A landscape with many valleys, sampled at points; each row gives a point and its height.
A ball rolls from a point to the lowest of its 4 nearest points, and stops where none of them is lower. Distance is the straight distance between rows; heights are no part of it.
z_525: [148 107 194  85  78 100 101  70 120  90 124 136 152 225]  height 139
z_668: [144 169 136 103 142 113 118 166 135 123 157 126  86 147]  height 94
z_24: [132 169 134 151 171 146 111 157 161 108 141 158 101 124]  height 98
z_207: [183 133 156 108 159 103  66 188 172 113 179 101 131 187]  height 310
z_345: [102 111 153 107  60 138 112  77 104 103 118 168 135  87]  height 343
z_670: [120 164 103 117 119 124 152 125 122 144 118 137  95 133]  height 352
z_551: [ 82 114  92 145 153 155 159 121 163 121 100 132 150 118]  height 187
z_687: [ 93 109 104 148 162 186 151 154 138 120  98 104 157 126]  height 563
z_615: [132 167 142 175 175 149  83 178 160 108 146 152 122 107]  height 366
z_947: [152 171 142 117 162 125 112 163 153 120 153 137  84 140]  height 34
z_173: [172 146 153  99 155 107  85 184 162 112 182 109 113 172]  height 290
z_965: [196 114 193 131  91  99 100  80 115 101 135 134 132 203]  height 137
z_348: [159 114 149 136 114  53  73 147 170 123 180 132 162 165]  height 329
z_826: [126  79 109 184 194 167 149 155 110 185 105  76 108  55]  height 648
z_961: [124 125  90 121  94 142 187  54  84 167  76 115 147  98]  height 264
z_641: [105 150  88 142 146 130 163 115 148 138 103 144 110 124]  height 279
z_608: [100 155 113 165 163 162 121 157 164 107 120 149 134 117]  height 36
z_577: [114 162 105 109  90 121 146 118  99 149 121 123 109 127]  height 367
z_945: [119 109 103 163 171 184 140 181 106 130  97  90 154 126]  height 579
z_866: [132 162 131  97 117 110 125 153 124 132 151 120  99 143]  height 261
z_827: [123 169 120 108 106 113 138 140 105 138 138 129  94 136]  height 420
z_649: [184 102 176 141  99  81  97  86 120 107 147 157 131 141]  height 95
z_637: [102 138  83 138 138 139 169 107 148 147 102 140 121 121]  height 17
z_599: [114 141 140  97  78 101 107 139  99 123 155 131 128 121]  height 275
z_925: [138 144 144  89 118  93  98 164 136 126 171 114 119 148]  height 186
z_54: [ 75  91  94 124 154 163 173 108 154 141  97 109 166 115]  height 450
z_515: [112 119 154 115  78  99 102 121 105 110 152 147 143 105]  height 229
z_650: [105 147 124 102  70 120 120 125  89 128 133 130 124 113]  height 273
z_713: [188 155 158 113 176 120  83 185 163 112 176 117  96 157]  height 406
z_887: [116 142 104 111  70 150 164  77  74 149  87 115 141 114]  height 292
z_412: [142 111 100 178 184 173 137 194  96 156  97  89 138 115]  height 610
z_79: [129  85 116 153 184 194 166 143 101 154  99  66 129 100]  height 660
z_781: [ 92  89 110 134 168 191 161 140 128 128  98  89 159 123]  height 558
z_882: [167 168 149 143 182 136  94 169 161 111 160 145  88 129]  height 389
z_763: [161 106 156 143 102  58  82 124 145 120 172 139 152 139]  height 257
z_202: [ 87 136  95 153 152 155 150 129 157 121 106 140 132 120]  height 72
z_35: [109  98  90 119 122 127 198  51 112 174  86 117 153  82]  height 232
z_526: [136 106 165 127  86  85  91 111 115 106 157 155 141 111]  height 201
z_753: [139 109 156 125  89  75  92 124 127 121 168 144 151 117]  height 262
z_161: [110 131  83 128 121 131 181  83 129 164  96 131 130 115]  height 287
z_178: [117 162 111 107  94 116 139 126  95 141 129 126 106 130]  height 346
z_813: [114 158  90 134 126 131 166 108 131 151 108 141 103 124]  height 30
z_958: [184 103 172 149  99  68  84 101 136 116 159 153 143 149]  height 144
z_938: [115 165 123 172 167 160 101 173 160 104 129 148 129 116]  height 107
z_117: [ 68  74 110 102 156 171 182 103 135 147 104  83 159 100]  height 566
z_305: [ 92 108  82 130 135 131 186  78 142 162  95 126 144 103]  height 81
z_101: [174  95 189  92  94  99 128  65 104  94 121 162 119 168]  height 138
z_442: [ 78  78 109 112 162 179 176 120 130 138  99  79 160 110]  height 556
z_832: [139  84  97 191 203 152 142 174 113 176 103  84 117  77]  height 641
z_126: [113 149  85 124 120 129 170  98 126 157 103 136 115 120]  height 454
z_177: [112 164 114 151 164 143 131 141 159 119 123 154 105 124]  height 47
z_50: [ 97 147 101 148 150 144 147 127 162 125 108 148 118 126]  height 60
z_181: [116 153 100 114  83 134 155 106  89 149 106 122 122 121]  height 319
z_464: [108 117 147 110  68 115 102 104  98 106 137 156 136  95]  height 245
z_739: [184 102 195 110  94 104 113  68 106  97 125 151 130 184]  height 125
z_362: [142  88 103 176 189 177 154 168  99 162  96  76 124  96]  height 643
z_336: [150 130 154  97 130  88  87 175 157 122 182 113 136 169]  height 231
z_934: [159 125 147 111 128  81  71 173 180 118 186 108 147 184]  height 256
z_309: [156 102 177 123  89  99 105  79 114 101 138 177 125 118]  height 143
z_748: [158  99 179 104  84 109 119  61 102  93 120 182 109 125]  height 294
z_328: [129 136 148  96 113  89  99 162 124 122 169 120 131 141]  height 258
z_674: [ 95 129 128  99  47 154 128  89  84 119 106 138 148 102]  height 335
z_51: [102 138 111 171 163 177 114 188 133 117 108 119 161 127]  height 576
z_132: [125 171 117 121 142 123 135 142 141 127 136 144  84 138]  height 127

Where does a ball stop that starts at each point below?
z_345 => z_649
z_526 => z_649
z_24 => z_608
z_781 => z_637

Call two points neighbours if one is among the 4 nearest of the other. Go from one point of each pair to the other, from neighbour to neighbour, staying as low as possible. Name the highest point that can't be avoided.
z_637 / z_608 => z_50
z_947 / z_637 => z_24
z_649 / z_947 => z_599

Two balls start at each pair of points below. Name the first point that both come to, or write never.
z_35 / z_827 => never
z_753 / z_336 => never
z_101 / z_674 => z_649
z_442 / z_117 => z_637
z_79 / z_670 => z_637
